Each row is a point on a tangle of strands that fork, close into loops and nearly touch. The rows are in no order.
Points whose rows are less than 76.6 apart are linked; no others are. Some points are linked to none.
(1134): [-20.5  19.0  14.3 -11.9  -5.6  -0.5 -16.1  27.6  14.1 -30.8  -1.1  30.1
  15.1   3.0   2.8 -31.8  18.2   6.7 -23.3  17.6  15.7  40.8 -36.0 -35.5
 -10.8  -2.3]
(902): [ 33.0 -39.1  -0.2  26.5   4.8  10.8   1.5 -25.4  -2.2 -16.2 -13.9  14.4
 -20.3   0.1 -22.7 -13.1  -0.8   7.0   4.2  20.0   2.6   3.3  -6.0 -37.6
  21.3  18.6]
(704): [ -8.0 -15.0   6.2 -10.6 -26.5  -9.4 -15.8  30.1 -45.1  -9.3 -16.7  35.3
  28.0   7.2   2.1 -19.9  -1.7  15.5 -27.4 -22.4  10.9 -23.5   6.2  -1.2
 -19.7  13.0]
(950): [ -4.6  20.5   9.5   4.0  12.6  19.1  -2.9   1.8  10.2  15.4  40.4 -26.9
   5.1  -1.9   7.2  17.1 -25.1   2.9  30.8  11.4  10.7 -26.3  26.8   0.4
  -5.8  -1.5]
(172): [ -3.8  27.0  22.6 -28.8  18.0 -28.5  -4.1  31.8  25.7  10.2  32.3   2.9
   6.3  -6.4  -8.9   1.1 -22.4   7.6  -5.0 -39.4   9.8 -10.3 -19.1  -4.6
 -25.6  -8.9]
(1166): [-16.5  16.1 -11.2  21.5  -4.9 -22.3 -10.8   6.7  30.0 -24.0  -0.6 -23.0
   2.9  -7.4  25.3  10.3  18.7   1.5  -1.9  24.9 -12.7  24.9  19.5 -38.2
 -21.9   7.5]
(114): [ -4.3   5.5   7.5  -4.4   4.7  42.4 -21.3 -32.0  -8.7  -8.4  -1.8 -24.3
 -16.8   8.6   2.6 -26.6  30.8 -25.9  28.6  15.8   5.0  35.0 -29.6  20.2
  17.2 -16.1]
(684): [ 36.7 -12.6   2.4  17.9  -8.0  10.5  -8.4  13.3 -27.6 -19.6 -27.3  39.7
  26.2  19.5 -14.1 -24.5   8.4 -16.3 -17.8   8.2  12.9  19.4  -8.4 -27.7
  -3.3   4.7]
(484): [ -3.5  31.8  -7.3  -8.1 -10.4   5.0   3.9  13.4  58.3   0.0  11.0 -11.4
  -5.7   1.4  22.2  21.7  23.3   1.7  -8.7  38.4 -18.8   7.9  19.1   2.4
  24.1   0.7]
(84): [-14.5  -9.8 -13.3  -1.6  -1.7   6.1 -31.0 -43.4  -5.5  -4.1 -16.3 -26.9
 -35.3 -16.9 -22.2 -13.8   1.0 -33.5  20.4  -1.3  -3.3  18.2 -13.8  42.7
   7.7 -20.8]
(431): [-19.9  13.4 -27.0 -26.1 -17.5  -2.7 -28.4  15.2  47.5 -13.8 -11.9  -0.4
  -9.2  15.1  -3.0   6.2  23.0  26.3 -21.3   4.1   4.4   0.4  -7.4 -29.7
 -22.8  -9.1]
(117): [  1.0  -1.8  19.7  13.8 -32.4  24.3 -10.7  -0.5 -46.2  13.9  -5.4  15.1
  47.3  -5.2  15.8 -22.1  -4.3  21.7  12.5  -3.1  21.1 -12.4  17.8  24.4
  10.9 -10.9]
(530): [ 40.8 -13.3   0.4  20.6   8.8 -13.7  41.3  15.2 -23.4  13.2 -22.9  42.1
   5.2   0.7  -5.7  -5.1 -40.6  14.0 -43.1 -15.4   7.9 -29.7  12.3 -11.1
  -4.3  26.2]
(243): [ -3.3   6.4  16.5  -0.7 -26.4  17.4  -9.3  17.9   3.3  -7.2  15.5   6.4
  32.4  -9.7  21.0 -24.3  26.9  23.0 -17.5  24.9   0.2   6.1  10.9   0.4
  21.2  17.7]
(967): [ -3.8   2.9  19.2  -9.5 -30.5  38.3  13.3  -8.5   1.6   7.1  20.0  10.3
  13.5  -2.8  14.2  -4.0  13.4  10.4  12.6  39.8   0.4  14.0   1.1   4.6
  64.6  -1.5]
(555): [-20.2  23.2   8.9 -26.2  -6.6  14.8 -18.4  21.7   5.1   1.1 -18.3   1.3
  13.1   5.8   4.9  22.9  37.4   6.9  31.2  -4.3 -31.1  42.0 -18.8  26.4
  16.7  -0.2]
(189): [-12.8   3.8  13.9   0.4   0.3  45.6 -34.4 -35.2 -35.1   8.0  -6.7  -2.3
 -13.3  13.1  22.4 -21.3   6.4  -5.9  27.0   7.8  28.5  25.6 -13.7   6.0
  28.3 -23.1]
(863): [ 23.6 -26.8   4.3   5.4   7.6  -5.5  19.1  -1.1 -18.7  11.8  10.7  13.3
 -19.1   7.7 -34.0  26.4 -24.0   0.7  19.9 -34.1  13.9 -36.8 -20.2   0.3
  13.9  13.1]
(383): [ -1.5   5.7  14.2 -18.0  -7.0  14.2  12.2  34.8   0.3  17.1  40.4 -10.4
  28.1 -12.5  28.1   0.4 -20.9  11.0   8.5 -11.8  -3.8 -18.3   4.6  23.2
  22.5   3.7]
(994): [-14.2  -1.0   9.0 -17.9  -9.4   8.2 -20.3  -4.7  -2.9 -12.4 -35.2 -27.1
 -22.0   8.7 -18.3   0.1  44.7 -13.1  39.0  -3.2 -28.2  26.1 -32.3  39.8
  -7.9 -21.1]
(559): [ -2.7 -17.6  -1.5   8.3  -1.2 -20.3  -4.1  12.4 -16.3 -17.6   3.8  12.1
  22.2   4.5  13.5 -13.7 -10.6  12.6 -32.3  14.9   3.3 -19.2  35.9 -36.0
 -35.0  10.8]
(573): [  7.1   5.3  15.8   3.2  -7.0  45.3  -6.2   7.5  -7.1  13.9   6.0  -6.7
   3.9   2.6  35.2  -3.2  12.4 -17.2   7.1  23.9 -23.4  20.3 -11.8  32.4
  23.5  -8.5]
(922): [ -2.2   0.0   7.9  25.4   7.7 -45.4  31.7   9.3  -9.5  -8.3  26.7 -26.0
  11.6   3.9  18.9   8.7 -15.5  -0.2   5.6  -4.8  12.3 -29.9  32.3 -38.0
 -43.0  16.2]
(1071): [  9.8   7.8  16.0  22.5  24.4  -8.0  11.9 -30.5 -12.5  19.1  37.0 -12.7
 -15.4 -16.4  -1.1 -25.1 -38.6 -20.3  14.5 -29.2  40.8 -26.3  -8.8  -7.3
   3.5 -20.0]
(814): [-24.3  23.6  -3.9 -52.8  -0.9   7.6   1.8  27.4  43.8  25.6   3.6  10.5
  -4.8  -1.4  21.7  33.3  -6.3  13.8 -19.0   4.6 -30.8  13.7  -5.2  24.3
  16.7  -3.1]
(875): [ -6.3   0.8  17.4   8.2 -20.8  13.2  -8.5   3.1  -8.5 -28.3  16.5   1.0
  26.3  -1.5   0.0 -37.6  26.5  18.1   1.6  46.8   8.9  -6.6  37.9 -19.0
   1.7   9.5]
(173): [ 14.6 -24.4 -11.7  -2.8  -0.8   6.0 -18.5  10.3  -5.2  -6.4 -16.3   8.0
  -8.2  -4.3 -29.3  20.0  -4.8   6.4   9.1 -15.4  -2.8  -8.3  -8.3 -22.2
  -6.2  30.1]
(522): [ -2.4  19.1   7.7  16.3 -11.0  33.2  -5.3 -19.9   2.3  -1.2  24.5  -3.3
   7.6   5.9  31.9 -16.1  -0.4  -6.1   9.1  45.1  16.6  11.5  25.4  -4.4
  48.0 -11.0]
(445): [-38.6  26.0 -13.1  -5.8 -10.4 -20.6 -23.9   5.7  11.3 -29.6  -4.0  16.1
   6.0  22.3  13.2  -1.1   6.4   4.1 -41.8  16.4  11.9   2.7  17.3 -47.8
 -23.5  24.6]
(183): [ 46.4 -15.9  -8.7  32.6  18.2  -7.4  56.5   1.0 -19.0   7.4   2.0  23.3
  -4.5   3.5  -8.9  -6.8 -53.9   6.8 -16.0  -8.7   8.8 -24.5  20.9  -3.1
  32.4  23.3]
(590): [ -3.6  24.7 -46.3 -21.5  -6.2   8.9 -13.4  17.9  56.9  10.6 -15.4 -25.2
 -14.1   0.6 -10.6   4.0  21.0   4.1   7.5  -2.4 -11.7   4.3  10.7  30.6
 -10.1 -33.8]
(210): [ -3.9  29.3 -30.1 -31.5  -6.7  18.0  12.4   9.8  58.4  17.2  -9.3 -22.4
 -15.5 -11.0   2.9  10.8  17.3   0.6   3.5  20.6 -32.6  14.6  13.9  36.7
  25.5 -12.2]
(91): [ -9.6   5.9  22.4   3.6  17.2  -3.2  -3.3 -17.7 -27.6  24.6  14.4 -16.9
 -14.3  -6.9   5.4  -2.9 -21.0 -31.5  29.4 -32.6   6.2  -6.5 -21.3  55.0
  -5.3 -30.4]
(1016): [-34.9   3.1 -11.9 -22.8   6.2 -32.7   1.2  18.0   7.0  -8.0  19.8   7.3
   2.4   1.4  -8.4  13.3 -34.5  21.4 -24.2 -12.6  13.6 -28.0  11.3 -42.6
 -41.1   5.5]
(50): [ -6.9  32.5  16.4 -24.7  18.0 -13.9   7.2  18.1  41.4  24.3  37.3 -20.9
  -5.6 -21.1  -0.9   3.0  -8.2   1.5   4.0 -23.6  -3.9  -8.1 -13.7  36.6
 -10.7 -20.7]
(328): [-20.6  20.1  -0.1 -22.9  -5.0  -6.2 -36.7  25.4  16.1   9.6   4.9   9.8
  14.1  -0.9   5.4  18.9   3.7  14.6 -15.1 -23.2   2.0  -1.3  -9.8   9.5
 -11.5  15.5]
(187): [ -8.5  -5.1  -2.5  -9.9  -6.9 -23.4  -9.8  23.4 -21.8  -2.4  -8.9  34.0
   2.2  -0.3 -10.6   4.9 -18.2   9.9 -32.1 -40.0  13.6 -27.2 -12.8 -14.6
 -15.4  34.9]
(739): [ 19.2   1.3  10.5  23.5 -16.2  33.5 -13.1  -2.7 -40.1   0.3 -18.6  15.6
  35.8  14.5   8.5 -18.9  19.1 -15.3  15.8  -1.1  11.2  33.1 -21.9   5.4
   8.6 -19.2]
(14): [-23.7  -0.4  15.7   1.1 -12.9  -6.2   0.3  19.3 -19.8 -30.8  -0.7  18.3
  28.0   3.2  14.9 -29.0  15.0  21.5 -25.9  49.2  -4.6   3.5  44.9 -36.0
 -34.5   3.7]
(793): [  4.8   2.3  -3.1  -5.5  -7.4  28.5 -20.7  -9.4  16.4 -13.4  -5.5 -19.7
 -16.2  13.9 -19.8  -0.2  45.5 -20.9  20.9  16.5  -2.3  23.8 -33.9  11.5
  -4.0 -23.3]
(13): [-11.1   2.1   3.4 -22.7   2.7   2.1  -9.5  -5.2  22.3  23.0  20.2 -26.0
  -7.6  -2.6   0.1  18.2  10.4  -1.3  12.1 -14.1  -8.3  -6.4 -15.1  55.2
  -6.4 -32.1]
(394): [  5.1  -0.6   3.5  25.5   3.6   5.2   6.6 -14.3 -32.9  -0.3  27.7 -10.7
  24.0   5.6  11.4 -19.9 -26.7  -6.7   7.7  10.2  34.9 -38.5  47.7 -12.0
  -8.9   3.4]
(246): [-16.8 -17.2 -25.3  -4.6   6.4 -29.8  -2.5  -1.6  15.1 -14.4  -0.5   7.2
  -6.6  10.5  -5.4  27.1 -16.2  15.9 -34.1   2.5   0.9  -8.1   6.5 -56.2
 -31.7  11.6]
(962): [ -5.3 -16.2   0.6  -9.5  -0.7  -3.8 -24.4   8.4 -18.1 -12.9 -37.1  -2.7
  -5.5  16.8  -8.5  21.2  33.1 -12.6  27.6 -29.5 -29.1  22.2 -38.1   8.7
  -7.7  -4.5]
(1059): [-34.4  20.8 -26.8 -46.3  -6.8  10.2 -25.3  20.4  31.7  -0.4 -21.9  -8.7
 -12.5   0.2   6.1  10.2  18.3   6.2 -14.2 -12.6 -25.8  34.2 -26.9  15.9
 -14.4 -13.3]
(683): [  1.2  25.3 -45.5  -7.1   6.9  -6.6  -8.1   4.3  57.6   6.3  -3.3 -33.6
  -2.9  11.5  -0.7  19.4  23.4   9.7  -1.3  -2.3   1.5 -12.7  23.0  -7.1
 -27.5  -8.6]
(804): [-25.8  12.1   1.6 -38.6  -9.6  29.2   6.7 -36.2   7.3   1.7 -13.4 -35.9
 -21.2   8.1 -11.2 -18.5  40.6  -7.4  30.6  26.2 -17.8  43.7 -20.3  59.1
  27.0 -33.3]
(456): [ 18.5 -20.3  -7.6  23.1   9.4   1.9   4.2 -23.1 -19.3   5.1  11.6  12.8
 -10.7   2.8 -32.2  21.4 -35.0  -8.4  15.3  -3.2  24.8 -29.0  12.9 -18.2
  10.3  13.3]
(1169): [ 26.0 -36.2  -5.4  30.5  -3.8  -0.8  26.3  -1.1 -14.7 -13.4 -15.2  35.9
 -14.1  -2.9 -26.5   1.3 -15.7  27.0 -17.4  24.8  -5.2  -6.7  11.4 -28.8
  28.7  27.3]
(952): [ -9.4   4.4  21.9  -0.2 -19.8   8.2  -8.2  35.8 -15.3 -33.2  -6.5  34.8
  27.3   0.1  -3.3 -40.0  13.2  13.7 -18.8  34.0  11.0  19.3  -2.7 -36.2
 -19.0  -6.0]
(224): [ -7.0  19.6  -8.2  -9.1  32.4 -24.6  16.8   9.4  34.5  11.4  23.8 -35.0
  -8.9 -12.8  -6.9  20.7 -15.9   9.3   2.3 -20.2   0.5 -18.1   1.8 -28.7
 -51.4  -1.1]
(1198): [ 42.7 -19.8 -12.8  41.2   3.0   7.4  43.9 -33.7 -31.9   1.8 -22.0  20.8
  -0.5   8.2  -6.5 -16.7 -41.2   7.3 -17.7   9.3  24.3 -27.2  39.2 -15.3
  25.5  15.4]
(860): [ 16.1   2.0  -8.2 -14.6  31.4  -3.7   1.1  -2.9  32.4  19.4   6.4 -26.3
 -24.5  -0.3 -29.5  23.6  -9.1   2.6  13.6 -20.5   1.0 -28.8  -5.6   0.3
 -39.1  -8.7]
(772): [ -8.6  22.4  10.9   1.1  -6.6  -8.4 -24.1  24.1   8.7   1.1  21.8  11.1
  22.0  -1.5   1.9   9.9  -2.5   9.2 -15.0   8.5  13.3 -22.0  26.0  -2.4
 -13.0  19.5]
(1075): [ 27.0  -8.8   2.6  37.4  22.9 -48.6  58.0  -4.0 -17.5  -4.0  11.1  -3.9
  -1.9   8.7   0.7   6.9 -29.5  -7.1  -4.4 -10.8  12.2 -31.8  33.7 -36.4
 -14.4  32.1]
(69): [-31.7   4.3  -1.1 -39.6 -16.9  -0.1  15.3  -3.5   1.2   9.4 -17.2 -31.2
  -6.4   1.5   2.9  12.9  17.5 -10.5  23.4   5.9 -48.3  26.7  -4.5  81.2
  27.8 -26.3]
(478): [ 30.2 -20.1  -4.1  47.7  -0.6 -29.9  63.3 -16.5 -33.9  -9.9 -16.3  16.7
  -0.5   5.1  -2.8  -8.3 -29.3   8.2 -16.7  14.4  13.0 -40.2  54.3 -23.4
  -1.1  20.6]
(1170): [  0.8  18.7  16.9  11.3 -13.3  35.0  -7.0  10.4 -11.9  -9.9   9.4   8.2
  28.8  -3.7  -3.9 -16.2  30.0  -7.6  20.0  20.3  11.0  41.3 -27.1  -2.8
  14.6  -5.5]
(59): [ 20.8 -20.3   0.6   6.1  37.7  -7.4  28.0 -34.7  -4.4  15.4  23.8  -9.0
 -41.9  -6.8 -22.9  -2.2 -47.5 -22.4  17.4 -29.0  17.4 -22.2 -17.3  -0.3
  14.0 -13.2]
(68): [  7.9  -9.5 -10.4  22.6  -3.2  16.6 -15.6   0.7  -9.6 -13.3   4.1  -5.1
  21.4  -8.7  -0.3  -6.0   8.3  -5.4  -9.2  19.7  -0.6  14.9   3.0 -36.3
 -14.1   9.6]
(989): [ 18.6 -24.5 -11.1  44.6  22.1 -23.3   9.1 -35.1   9.6  -2.8  -0.3 -14.8
 -28.1 -13.5   2.5  11.3 -20.6 -12.8   3.1   6.1  -1.7 -10.4  13.3 -24.1
  -2.9   9.0]
(169): [ -1.6 -14.8   6.1   6.0   2.4   4.1 -34.1 -38.9 -25.2   8.4 -18.1  -6.7
 -10.9   5.3  -9.1   4.6   9.8  -1.8  44.2 -37.3  11.7  -4.7 -17.6  21.7
  18.5   4.9]
(325): [ -7.1   5.7   1.4 -22.9  -5.9  27.3  12.4  -6.2  33.1  29.9  30.1 -28.1
 -13.3  -8.4  16.5  19.2  -1.1  14.7  18.7  12.8  -9.3 -16.8   0.9  35.2
  25.1 -21.5]
(362): [ 25.0 -32.4 -11.1  35.5  19.7  -7.1   3.2 -17.2  -7.1  12.5 -15.0  10.6
 -15.7 -29.9  -8.8   4.1 -29.9 -13.0 -13.8  -5.9 -11.1  -0.4  -7.2  -5.9
  -4.4   1.8]
(940): [ 18.9 -21.3  -6.2  24.9 -20.2  -3.9  10.4   1.1 -34.4 -16.9 -21.8  19.7
  29.8  -3.8   1.2 -34.1   3.3   8.1 -41.3  13.4  10.4 -21.3  31.2 -26.1
 -25.8   6.8]
(613): [ 41.1 -37.5  -8.8  25.6 -14.3  16.7  28.5  -4.5 -38.4   0.5 -39.0  41.8
   8.4   1.3 -21.3 -10.1 -18.2  19.0 -13.5   0.0   0.8   3.9  -3.1  -9.7
  32.2   9.6]
(322): [-32.3  36.1 -34.3 -38.2  -5.2  15.0 -11.8  19.3  55.0  -0.3 -10.8 -11.9
 -16.8  12.5  22.4   7.5  17.5  16.6 -29.0   9.5 -16.7  16.8  -3.9 -11.9
 -12.4  -6.9]
(387): [-22.0  43.1  -1.6 -17.8  -8.9 -11.9  -2.2  25.7  47.9  10.4  24.5   0.1
   4.5   4.2  16.7  30.7   7.3  19.8 -24.0  15.3   3.4 -17.0  21.9  -1.4
  -0.9   9.8]
(287): [  9.5 -28.8 -19.1  11.5  15.1 -12.4 -22.3 -21.1  20.9  -5.1 -10.7  -7.4
 -22.2 -26.6 -17.7   1.9  -3.2 -13.6 -10.0   1.2 -17.8  15.7 -12.2   2.6
 -10.1  -6.4]
(659): [ 31.5 -19.7   3.8  32.1 -16.7   2.4  -7.2 -15.1 -30.1   3.8 -12.4  16.1
  19.3  -3.9  -2.7 -28.0  -2.8   6.3 -20.0  -6.4  27.6 -33.5  13.4  -2.0
  -1.3  11.2]
(504): [ 33.5  -1.9  15.5  24.2  12.7 -10.7  19.3  20.8 -25.2  16.3  -1.2  21.5
  10.9  -9.1  -8.7  -9.1 -43.5 -11.2  -8.2 -30.8  17.4 -32.1  -1.5 -10.2
 -22.9   7.2]
(442): [ 12.1  -7.2   5.4  24.1  -4.4  15.4 -31.7 -22.2 -19.5   9.1   0.1  -1.6
   5.7  -4.7   0.9  -8.7  -0.8  -7.6  12.6 -14.0  23.0 -12.3  -2.1   7.0
  10.9  10.4]
(101): [  0.1 -32.4 -12.6   2.0  -0.8 -15.1   5.1   5.5 -12.9 -21.3 -14.2  31.0
  -2.0  11.6  -7.9  -1.1 -11.0  15.5 -45.5  15.2  -2.7  -4.0   5.3 -56.5
 -17.3  20.3]
(411): [-23.0  18.8  18.4 -23.1 -10.8  34.5  25.2 -32.4   5.8   5.2  -2.8 -10.8
 -24.5 -14.4   0.5 -15.5  35.8 -18.1  25.0  35.3 -13.3  46.6 -29.1  43.6
  58.7 -15.6]
(766): [-26.3  17.8  18.7 -23.6  -1.9  17.7   9.3  -1.4  -3.6  -9.8 -22.2 -14.5
   7.2   5.5   4.5   3.7  43.6   2.6  62.9   2.3 -33.7  50.2 -25.5  33.0
  41.0 -19.5]
(459): [  3.1  -5.5  15.4  -4.2 -20.6   8.9  -2.9  28.2 -36.9   5.4  -0.3  23.4
  48.6  -1.5  15.7 -26.8 -12.6  20.5 -18.7  -1.1  10.0 -22.1  29.1  13.6
 -16.8  -6.0]
(375): [-11.8  21.8   5.9 -40.7 -11.4  17.8   7.0  24.8  29.2  14.8  -0.9  22.9
   8.7  -3.7  20.0  21.0  11.0  13.5 -23.9  20.4 -27.5  24.5  -3.6  -0.4
  36.2  27.6]
(1194): [ 29.1 -36.9  -4.9  17.7  -9.8   1.0   8.0   7.2 -38.0   0.5 -37.7  39.1
   2.1  13.3  -9.9  11.0   2.1   1.4 -15.1 -22.4  -8.6   8.7 -29.3  -8.1
  15.7  13.1]
(368): [  7.9 -11.6 -27.5  24.2  10.1 -25.6   4.8 -23.7  32.3  -4.8  -2.6 -27.0
 -26.0  -5.3 -15.8  33.0   6.5  -2.2   4.9   2.7  -0.3 -16.0  12.3 -28.1
 -21.4   5.2]
(159): [ -2.4  -3.5 -21.3  19.7  -5.7 -42.1  -1.6  -0.6  31.5 -23.3   3.0 -31.4
  -1.4   7.6  14.6  20.9   5.3   0.9  10.2   5.2   4.7  -9.7  33.6 -34.5
 -20.8   6.9]
(452): [  9.1  -8.4   5.8   2.8  -6.0  -6.4 -15.9   9.4  15.7 -33.1  -4.3  19.4
   5.1   3.3 -27.4 -21.1  34.2   2.8 -12.0  12.9  18.2  24.7 -32.6 -37.6
  -7.7   3.3]
(591): [-15.0  -2.4   3.3   1.6  12.8 -76.9  54.8   7.7 -26.6 -26.1  13.1  22.1
   0.7  18.1   0.5  -8.5 -19.9  -2.8 -34.1  -9.8  14.8 -36.5  43.9 -37.6
 -40.5  17.3]
(1215): [  0.0  12.9  12.3  30.4  -4.0   9.5   9.4  -4.3 -11.1   6.7  22.2 -14.8
  30.0   1.7  39.2 -10.2 -13.8   4.8   4.0  35.8   5.4 -15.6  53.8  -9.9
  -4.1   5.0]
(304): [ 27.5 -15.2  16.7 -10.9  33.4 -26.3  28.1   2.1  14.1  12.0  16.5  -3.1
 -36.1 -12.3 -34.3   2.2 -29.1 -13.5   9.5 -41.1  -4.7 -16.6 -35.3   2.3
 -10.2  -7.9]
(1000): [-10.5   6.2   0.6  -9.0  -9.9  10.5 -36.7  20.9  -8.5  -5.5 -17.5   9.9
  17.0  -1.0   2.9   8.1  26.0  -0.1   0.7 -18.1 -13.9  30.5 -28.3   1.5
  -6.7  12.5]
(188): [  8.0 -16.1   1.5 -24.2  20.2 -31.3   5.8   3.1  11.4  13.7 -10.2  -4.7
 -27.1  -3.7 -31.5  20.2  -9.9  -4.5  17.9 -57.8  -9.5 -15.3 -35.3  26.4
 -14.1  -5.9]
(37): [-21.6   5.2   7.2   4.1   0.5   7.1 -17.8 -27.5 -35.8  12.5  -7.9 -13.8
   5.0   9.1  31.9   0.7   7.4 -21.9  35.4 -21.8  -7.5  19.6  -7.5  59.6
  32.7 -25.5]
(424): [-12.4  -1.6   2.5 -36.6  -8.5  13.7  20.6  -9.7  13.3  25.0  -2.2 -10.6
  -6.7 -18.5  14.5  15.8   1.3 -10.6  19.9   4.4 -40.4  21.0  -5.5  59.1
  55.2  -7.6]
(957): [-28.8   3.5   9.5 -27.0   2.3  17.8   1.4 -30.1  -8.9  27.2  10.2 -20.5
 -16.9  -5.2  30.5  -1.6  -9.1 -10.7  27.0  -3.1 -13.0  14.2  -2.2  67.8
  50.6 -24.1]
(1208): [ 18.8 -35.5   9.9  11.1  10.3  -7.1  -1.4 -22.0 -30.9  14.8 -23.5  12.7
 -15.7   6.8 -14.9  18.0  -8.3   1.5  30.0 -43.8  -2.0 -14.3 -24.1  17.5
  22.2  14.5]
(410): [-10.1  13.8   1.0 -16.4 -22.2  12.9 -25.4  18.6  31.1 -16.6   7.0  -6.4
  11.7   1.2   0.5  -7.0  38.8  25.0 -11.0  17.7   2.2   7.9  -3.3 -16.0
   0.3   9.4]
(869): [ 11.0 -27.1 -15.5   0.7   8.7   6.1 -17.1 -38.8  -0.5  -7.2 -27.7  -8.1
 -31.1 -11.9 -39.8  -4.4  12.8 -21.2  13.7  -2.6 -14.5  29.4 -28.9  11.6
   9.1  -1.8]
(997): [ 12.7   1.2  23.3   4.4  16.8 -12.7  -4.6  21.8  -5.5  18.9  23.3   5.0
   9.5 -12.0  -3.5   4.3 -30.3  -6.4   5.8 -29.4   9.0 -20.4 -15.0   4.7
 -23.4  -9.7]
(298): [ -4.3 -14.9   6.2  14.1   5.9 -18.8 -10.3  -6.8 -33.8  12.1  -7.1  -6.7
  11.4  -1.5  18.8   8.9  -2.7 -24.2  22.8 -48.0 -11.6   3.5 -22.3  47.8
   3.7 -26.1]
(398): [ -2.3  -0.1  19.0  -0.9  -6.5  18.6  -2.3  -4.7 -25.4  24.5  35.7  -7.4
  29.5  -3.7  24.7 -15.3 -19.1  15.5  17.1 -14.8  24.7 -23.4   8.6  26.7
  19.3  -8.1]
(1040): [ -0.3 -10.5  -5.0   1.4  19.3   6.3 -18.1 -26.5   1.1  15.2  18.4 -27.7
 -17.7 -12.0  -2.3   1.0 -17.4 -25.3  13.4 -10.7   2.0  -4.3  -8.8  36.2
  -6.4 -20.7]
(1128): [ -7.0  23.3   2.0  14.7   2.3  28.2 -28.9 -23.0   7.1   7.3  20.0 -15.3
 -19.9   3.5  26.9  -0.7  -9.7 -24.5  18.6  22.7  15.3  -1.1  16.8  16.8
  29.3 -14.0]
(505): [  8.4 -17.7  -5.0   1.4  20.3 -32.1  33.0  11.2  -1.6  -1.4   9.7  29.5
 -16.3   4.5 -25.3  24.9 -32.8  20.9 -29.5  -6.0   3.8 -29.8   9.6 -34.3
  -6.2  34.5]
(132): [ 12.2  18.7  19.7  24.9  21.0 -20.7  26.0  -4.3  -7.3   2.4  48.0 -23.9
  21.8   0.6   7.6  -9.8 -23.1 -12.7   9.8  -7.1  26.4 -30.5  26.7 -24.3
 -22.7   2.8]
(211): [  3.7 -22.1  -4.3  21.9   4.6 -61.3  52.6  -3.8 -39.0 -24.2 -13.8  26.8
   4.1   9.5  -0.7  -6.2 -15.4   3.5 -20.5  11.4   3.9 -27.6  68.2 -25.9
 -29.6  22.3]
(1084): [ -0.6 -21.8 -20.0   0.5   0.4  -8.2 -14.3   9.6 -18.1  -0.4 -25.2  28.5
  -7.6   1.9   0.3  16.9  -4.4 -13.7 -39.7 -26.8 -12.3  17.4 -38.0 -11.3
 -10.3   9.9]
(40): [  4.7  13.2  -8.1  11.7  -2.6   3.9 -22.3  -8.5  38.9  -6.8  22.2 -29.8
  -5.3   6.6  21.4   3.1  11.6 -13.2   8.5  22.2   0.1  -3.7  19.9   8.7
  12.4  -7.9]
(1162): [ 35.0 -21.6   4.2  24.2   0.4  16.6  -5.4  -8.2 -34.3  -3.9 -33.1  27.8
   6.5  14.2 -12.0  -6.4  16.4 -28.0   2.7  -8.9  -2.1  31.7 -38.3  -3.5
   6.8  -5.4]
(598): [-13.0  20.5  18.6 -21.4 -21.8  15.7  -1.9  32.7  -2.5   4.6  -7.5  27.1
  27.7   1.4  21.7  14.9  25.1   8.7   4.0   6.1 -25.3  38.5 -16.5  15.3
  43.2   9.3]
(1109): [  2.5 -24.7 -21.4 -28.1   4.7 -12.2 -20.8   1.1   9.2   2.3 -29.8  -6.4
 -18.6   8.2 -26.9  27.5   9.3  -2.0  16.6 -36.3 -20.0   6.3 -28.0  19.7
 -14.0 -10.2]
(393): [-22.5  32.0   5.1  12.0  -2.3  -5.4  -8.9  19.1  14.9 -25.7  -3.2   4.9
  11.0   8.0  32.4  -9.0  21.8   3.6 -28.8  36.4  -4.3  31.1   9.7 -48.1
 -21.1  18.1]
(447): [ 14.2   4.0  -4.2   3.2  40.7 -14.5  16.8 -27.8  27.6   8.9  17.6 -46.0
 -42.8  -0.5 -18.4   5.4 -19.6 -28.6  19.5  -9.7   3.5 -27.0   1.4   4.0
 -29.8 -16.2]
(777): [-33.0  35.2 -10.6 -24.4  12.5 -31.8  20.5  24.3  29.4  -0.6  35.3 -22.3
  14.0   0.9   5.2  15.0 -17.0  24.3 -11.9 -13.3  13.2 -19.2  23.5 -36.5
 -42.7   5.0]
(579): [ -9.6  28.4  19.2  -4.6  -5.4  29.9  13.9  -3.7  19.9   2.2   9.0   0.3
   4.8 -23.2  -3.5 -12.1  43.2  -3.3  16.4  30.4  -8.7  50.0 -34.3  18.6
  34.0  -0.8]
(17): [ -7.0  13.8  -8.2 -23.1  -0.1  33.4  -9.8 -18.0  30.5   4.3  -5.4 -35.6
 -21.5   3.2 -14.3  -3.2  37.0 -12.3   8.0  35.7 -21.9  27.1  -9.6  40.1
  -5.6 -25.5]
(158): [ -9.9   2.7 -25.5 -23.2   2.4   3.7 -25.4  14.1  31.6 -22.6 -22.4 -12.3
 -17.2 -12.7 -15.5  -7.1  18.9 -13.0  -5.9   2.1 -21.3  42.9 -27.8  -6.5
 -19.7 -14.0]
(113): [ -7.1 -17.4  -5.1  -1.8 -18.8  -9.8  11.7  14.3 -47.6 -13.8 -31.8  49.4
   5.7  -1.6  -6.5 -25.9 -14.0  17.2 -58.0  -5.9  10.1 -35.1  16.4 -23.1
 -30.4  18.1]

Name the points in between on the shortest way along the links from the first point to the second, in order.
(445) / (1075) => (393) > (1166) > (159) > (368) > (989) > (362) > (287) > (869) > (84) > (1040) > (13) > (50) > (172) > (997) > (504) > (530) > (183) > (1198) > (478)
(1134) / (447) => (952) > (14) > (559) > (101) > (246) > (1016) > (777) > (224) > (860)
(875) / (456) => (14) > (559) > (940) > (659) > (442) > (169) > (1208) > (863)
(459) / (431) => (704) > (113) > (940) > (559) > (14) > (875) > (243) > (410)
(902) / (189) => (1169) > (613) > (1194) > (1162) > (739) > (1170) > (579) > (411) > (804) > (17) > (793) > (114)
(40) / (579) => (484) > (387) > (772) > (328) > (1000) > (962) > (994) > (793) > (17) > (804) > (411)
